Each row is a point on a landscape with many valleys, with its height.
A ball rolls from a point to the lowest of its 2 nearest points, and stops where none of them is lower. Distance is the straight distance between rows; heights are no part of it.
J_814 height 248: [ 94 122  74 100  79 109  89 111  89 111  88  85  85  85  82  81 101 113
  79  96 123 108  77  97]
J_911 height 729: [ 89  89 138 118 110 106  86 104 100 117  81 108 132 109 101 120  93 104
 116 104 123  84 115 125]
J_783 height 415: [ 84  74  75  87 127 110 129 101  84 128 113 102  71  84  88  99  76  77
 117 101  89 130  68  94]
J_615 height 588: [ 84 123  81  86 100  65 126  70 113  73 104 127 117  97 121  95 119  95
  94  84  82  94 131  88]
J_705 height 545: [ 83  97 137 114 107 110 123 104  97 131  57  86 104 103 104 118 102 108
  82 126 104  89 114  65]
J_826 height 357: [ 88  72  65 100 126  83 105  81  78  96 115 116  84 112  92 111  76  90
  98  98  63 119 102  92]
J_719 height 152: [ 99 119 104 129  70 125  99  78  97 114  94 113 114  99  92  97  97  87
  83  77 125 109  81  87]
J_865 height 499: [ 98  68  78 112 108  76 103 101  93  86 111  83  79 129  79  96  72 100
 119 100 103 116  89 117]
J_945 height 374: [ 76 104  66  89 106 113 128 101  97 132 105  98  73  87  83  80  90  81
 103  92 110 122  76 107]
J_708 height 455: [ 99  58 115 110 101 102  96 126 107  87  83  73  87 109  89 119 108 130
  96 101 119 107 109  87]
J_508 height 577: [109 107  84 104  95  72 132 106 112  63 112 135 113 105 115 110 113 101
  95  75  85  91 138  95]
J_772 height 642: [ 82 102  88  72 140  93  79  87  95 113  99 121 103  74 118  90 128  97
  93  89  74 109 104 112]
J_797 height 294: [121 125  99  79 118  89  83 124 117  97  82 122 118  84 120  90 110 105
 107 112  76  86 108  89]
J_933 height 196: [100 116 119 115  78 119 105  97 104 113  80 108 109  78 109  93 118 102
  84  95 118  95  98  85]
J_486 height 401: [103  60  91  98 117  79 118 104  91  87 103 120  87 104  95 105  90  97
 109  93  81 114 104  87]
J_922 height 48: [ 67 101  53 118 121  94  92 105  93 114 125 106  97 131  70  83  75 102
  82  85  69 118  69 112]
J_825 height 421: [110  79 118  83  94  95 113 124 100  93  98  78  70 103 105 107  88 109
 102 128 102  89 107  96]
J_349 height 659: [ 84  88  97  89 130 121 112  87 108  87  95 102 113  81 104  92 114 116
  96  82 105 127  89  92]
J_758 height 452: [101  82  83  95 120 114 108 101  85 124 117  84  78  97  71  96  71  92
 127 115  93 111  72  94]
J_14 height 411: [ 94  82 124 101  89 112 112  87 107  89 105  96 105 105 110 101 113  95
  74  67 115 101 125  90]
J_441 height 441: [ 95 117  79  80 115 106  94 101 104 119  83 118  90 102  98  77  61  65
 118 107 104  99  86 110]
J_652 height 711: [ 94 120 105 117  96  92  65  96 117 115  88 105 119  91 119 107  71 102
  94 117  99  83  97 118]
J_127 height 523: [ 92 118 114  89  89 114 107 116 106 116  46  80  88  79 109  93 125  97
 102 123 117  90 103  82]
J_252 height 511: [ 87 112  95  78 120  96 124  97 105  85  82 116  98 109 116  84  93  74
  99  98  94 120 106  84]
J_276 height 384: [103 101 130 118  75 119 114  91 119  97 101  93 111  99 102 106  62  94
 105 106 126  88  97 108]
J_496 height 430: [101  89 114  97  95 124 124 101 113  79  98  88  91 105 112  97 130  95
  93  79 102 113  97  73]
J_990 height 491: [123 103  76 124  76  92 123 104  92  54 115 109 108 139  79 104  99  93
 115  78 111 119 100 116]
J_239 height 602: [ 67 127  63  97 112  70 106  75 110  67 108 114 109 104 102  96 117 104
  81  80  86 104 120 107]
J_243 height 282: [119  91 117 115  68 114  87  91  83 113 113  99  99 120  80 106 109  93
  87  94 116 106 103 107]
J_559 height 223: [126  81 137  93  99 104 108 127 100 120  89 109 106 104 112 112 122  95
 111 116 103  79 120  77]
J_874 height 371: [ 92 104 124  86  98 109  62  97  83 111 101  92  93 120  99  95 112 100
  84 112 104  95 119 104]
J_181 height 687: [ 86 101  95 102 135  97  84  91 127  87 102 113 121  89 109 105  82 114
 105  89  95  89 105 124]
J_661 height 534: [ 88 110 126 109  77 107 111 113  99 115  60  80  91 102  97 106  97 109
  87 129 120  83 119  88]
J_806 height 339: [105 110  53  90 118  75  92 110  99  89 103 107 109  90  94  96  70 114
 126 117  87 111  73 118]
J_991 height 422: [ 88  84 110 132  85 116 109 104  97 124  93 101 103  97  84 120 106 104
 106  76 141  95  96 130]
J_400 height 230: [110  96  78  86 101  88 126  97 106  45 106  93  98 133  93 100 128 112
 126  88  90 116  95 109]
J_744 height 256: [ 84  94  67 107 112  90  97  88  74 119 131 114  77 130  80  83  78  80
  82  90  67 110  93  98]
J_413 height 616: [109  92  94  85 124 107  72  93  77 127 123 119 106  98  96  99 103 101
 105 105  82 118  82  95]
J_857 height 193: [101 107 145  89 120 108 105  96 113 115 112  81 116  82 117 112 135 116
  96 116  85  85 110  70]
J_868 height 510: [136  84 111 128  68 106 105 110  91  49 106  93 109 138  87 108  88  91
 112  91 109 120  98 106]
J_462 height 742: [ 89  80 109  94 126 106  79 100  98 119 104  79 110 101  98 107  83 105
 119 117 106  88  91 121]
J_212 height 390: [ 91  81 104 111  91 100 116 100 113 100  92  91  77  92 105 111  60 105
  93 120  97  86  98  86]
J_690 height 295: [101 116  70  97 107  85  96 121 105  78  89 112 116 110  83  91  72 107
 119  92 116 104  86 138]
J_915 height 490: [ 99  82  73 101 105  99  85 108  94 112 130  74  81 114  73  95  88  96
 123 102  92 112  74 123]
J_980 height 225: [117 105 132  82 119 113 116 108 121  90 101  93 122  93 132 105 121  95
 118 111  91  93 101  76]
J_536 height 347: [ 96 102  92 112  76  77 118  92  92  57 107 118  92 139 102  97  79  78
  81  86 105 115 124  96]
J_234 height 195: [127  84  90 101 105 107 104  82 100  52 120  95 106 126  88 102 127  96
 134  71  92 107 100 109]
J_329 height 246: [121  96 106  88 114  93  71 101 104  78 121  97 127 106 102 117 116 126
 105 110  81 107 102  88]
J_268 height 631: [106 119  89  74 122 105  79  98  78 118  97 128 108  81 104  92 130  91
 101  99  89 115  93  95]
J_485 height 292: [ 87 126  95  93  73  97  93  94 109 121  86  85  74  88 113  72  90  64
  93 103 118  92  96 120]
J_796 height 343: [118  96 106 101 101 113 105  93 106  93 105  80 108  82  99 112  93 119
 129 116 107 100  84  85]
J_962 height 673: [ 80  91  78 104 135 101  96  91 106  92 111 100 116 106  98  96  87 113
 108  85 100 122  82 114]
J_59 height 619: [ 75 103  82  98 115  75  88  86  98  92 113 114  87  89 108  95 109 109
  64  78  85  98 118 103]
J_160 height 532: [128  97  95 101  78 106  99  96  89  64 118  83  97 129  94 102  81  87
 110 111  99 117  87  82]
J_776 height 323: [107  94 117  93  90  98  61  93  74 112 127 106  84 119 103  95 116  90
  75  94  87  87 134  98]
J_967 height 148: [130  71 113 108 108 104  92  84  99  77 126  90 117 113 102 114 106  89
 139  94  83 107 106  90]
J_542 height 735: [ 98  67 126 109 117  98  86  89 105 115 106  94 126 103 105 127 105 116
 112 105  90  84 112 117]
J_480 height 189: [116  89 147 115 106 101 104 128  99 129  94  97 121 104 102 114 147 107
  93  97 100  64 129  67]
J_812 height 593: [ 95  96 103  96 116 112  70  88  75 150 111 100  91  93  80 110  85 106
  96 129  79  98  74 103]
J_197 height 266: [109 109 140 113  84 117  72  91  91 106  90  95 129 118  95 115 145 111
  85  96 112  85 122  98]
J_649 height 293: [110 111 121 127  71 130  80  92  84 105  89 100 123 111  79 112 128 116
  95  89 123  99  94 115]
J_617 height 456: [ 87 108  92 115 100 104  75  93  97 146  93  94 105  78  85 111 113 132
 107 101 110  89  94 132]
J_917 height 236: [116  79  98 107  77 104  98  84  91 116 130  94  80  94  87 108 100  98
 103  93 101 102  97 102]
J_885 height 321: [120 114  91  94 109 136  90  93  89 100 109  76 106  76  89  94  98 117
 122 125 109 113  62  85]
J_463 height 446: [105  84  97  81  97 118 133 106  91  90  91 111  86  85 114  90 114  86
  87  91 104 124  93  60]
J_314 height 472: [ 68 108  95 104 103  98  86  85  97 143  76  93  84  63 103 101 116 114
  82  89 109  86  94 121]
J_711 height 154: [100 111 140 108 106  97 118 119 122 120  93  92 124  89 120 104 142 104
  79  90  96  67 114  65]
J_580 height 450: [115 106  90 100 100  69 100  93 104  67 122  90  97 121 104  97 103  85
 130  96  97  93 117 134]
J_51 height 428: [116 111 104  88  91  90  86 109 108  83 119  71  92 105 101  92 102 107
 121 102 106  96 102 130]
J_142 height 650: [ 83  96  94  79 128 103 112 100 102 101  94 115 101  70 118  94 140 111
  86  76  86 115 111  93]
J_594 height 722: [105 104 130 127  92  95  75 115 104 118  82 116 132  99 114 123  84 107
  96 122 108  83 119 117]
J_882 height 333: [ 72 123  82  80  95 105 102  85 112 123  98  90  77  72  98  58  97  78
  97  82 116 109  86 122]
J_470 height 442: [118  81 111  92  96  93  96 139 101  79  85  74  93 114  97 107 112 111
 101 112 109  92 113  84]
J_275 height 200: [115  82 103  84 124  88  81  87  97  87 132  89 108 114  99 103 109 100
 119 111  86 110 110  99]
J_408 height 550: [124 115 102 116  76  90 130 123 129  59  87 119 117 105 125 103  93 105
  96 102  87  95 103  90]
J_290 height 387: [ 94  98 104 112  84 107 118  87 108  66  91 117 114 118 111  92 100  83
  83  70 110 110 118  95]
J_768 height 258: [103 125 118  74 120 108 106 125 118 102  79 120 128  83 137  93 122  90
  98 107  79  90 102  63]
J_286 height 405: [100 114 114  78  81 101  83 108 110  98  98  64  84 106  98  95 118 112
  91 112 113  96 106 111]
J_446 height 407: [102 118  76  80  99 106 118 105 111 102  93  96  96  87  91  82  58  95
 130 110 120  93  82 108]
J_72 height 698: [ 83 109  98 100 113  76  80  95 119 103 109 113  93  83 111 105  75 117
  90 104  82  76 102 125]
J_786 height 337: [ 88  97  85 112  88  82 120  89 112  94 117  97  82 105  98  93  49  90
  94 103  92  93  86 103]
J_709 height 563: [123 117  99 129  74  82 130 129 115  50 109 122 120 121 130 110 110 104
  86  80  89  83 121 107]
J_657 height 502: [ 81 113 111  80 122 110  96 103 101 133  93 102  90  58 116 100 122 104
  98 118 102 103  97  94]
J_310 height 241: [123 126  84 101  58  83  99  92 101  84 113 106  74  84 112  89  88  91
  81 102 102  95  97  94]
J_183 height 531: [ 99  99  97  89  95  92 125 123 119  80  79 122  99 105 119  92  90  85
 100 100  92  96 113  79]
J_754 height 252: [ 69 107  71 116 107  80  93  92 111 104 109 105  98 119  88  94  50  93
  88  94  89 104  83 110]
J_721 height 265: [119  80 123  92  97  92  93 110  87 105 124 107  97 101 113 106 126  93
  94 104  83  87 133  77]
J_225 height 514: [ 85 134 120  77 110 110  99 107  96 129  59  89  95  58 126  96 126  89
  97 130 100  96 100  78]
J_240 height 376: [102 107  63  83 128  99 113 107 104  81  91  89  90  89 100  96  59 107
 117 119 100 112  78 104]
J_810 height 440: [ 85  86  89 126  88 106  84  96  88 135 105 102  96  85  72 112 102 119
  93  78 117  86  98 139]
J_378 height 201: [ 92 114  91 111  80 124  97 101  94 104  82 101 102 103  82  78  85  92
  84  90 128 114  71  80]
J_931 height 573: [ 81  90 126 114 116 116  82  90  73 151  85 103  93 102  80 119  83 103
  97 128  88  76  93 110]
J_492 height 557: [ 74  94 129 112 107 109  92  92  85 146  64  98  95  99  88 120 115 119
  79 125  86  86 110  84]
J_390 height 180: [129 104  88 109  73  78  88  85 100 107 134 107  81  87  95  98  91 106
  91 105  91 102 102  95]
J_656 height 288: [127 116 102  99  95  94  90 117 107  85 103 116 116  94 100 104 105 122
  97 111  82  92 100  85]
J_862 height 363: [120 109 106 123  75 119 124  98 118  80  93  89 112  88 103 108  78 113
 111 101 113  84  76  94]
J_56 height 474: [ 97  57  99 111 101  92 101 105  99  74  93  75  98 119  80 114  80 114
 108  86 114 120  93 109]
J_75 height 487: [ 70  97 109  79 103 113  94  90  97 148  91  91  70  72 106  99 112  94
  92 120  96  80  90 120]
J_198 height 231: [111 117 136 104  87 116  84  86 110 104 114  72 117  97 103 108 148 113
  81 105  94  89 113  77]
J_140 height 298: [116 110  91  89  74  79 100 104  95  71 118 108  90 119 104  94  91  85
  82 103 101 103 125  91]
J_375 height 427: [109  66  91  92 107 104 126 102  81 109  90 131  90  88  90  97 100  88
  91  87 103 118  99  84]
J_765 height 470: [118 101  74 117  82  68 116  89  85  61 128 119 109 137  99  96  93  79
 134  85 102  94 121 129]
J_405 height 406: [105  90 125 131  76 110 111  94 102 114 113  80 102  98  92 118  86 100
 111  96 138  90 107 132]
J_873 height 261: [102 107  58  93 106  84 117 102 110  61  93 116 107 114  94  94 109 110
 119  86 105 114  94 128]
J_369 height 290: [107 123  81  77 102 116  94 109  87  94  98  78  85  87  84  80 106 105
 111 110 111 119  70  95]
J_548 height 240: [ 92 127 108 110  61  90  94 107 102 117  69 109  94  77 121  88 102  74
  73 101 113  87 110 100]
J_528 height 479: [ 81 108  94  73 122 108  88  98  86 112  90 114  87 106 104  74  88  74
  90 101  94 117  95 104]

Call two points neighbours if one is among the 2 nearest of the other. Go from one point of each pair to the other, from neighbour to neighbour, staying as low as possible. Name the highest point that can't be avoided.
J_719 and J_390 => J_865
J_390 and J_922 => J_463
J_390 and J_711 => J_649
J_967 and J_711 => J_797

Where does a ball stop that starts at each point below?
J_59 => J_967
J_496 => J_390
J_252 => J_967
J_810 => J_719
J_865 => J_922
J_911 => J_719
J_868 => J_711
J_142 => J_719
J_915 => J_719
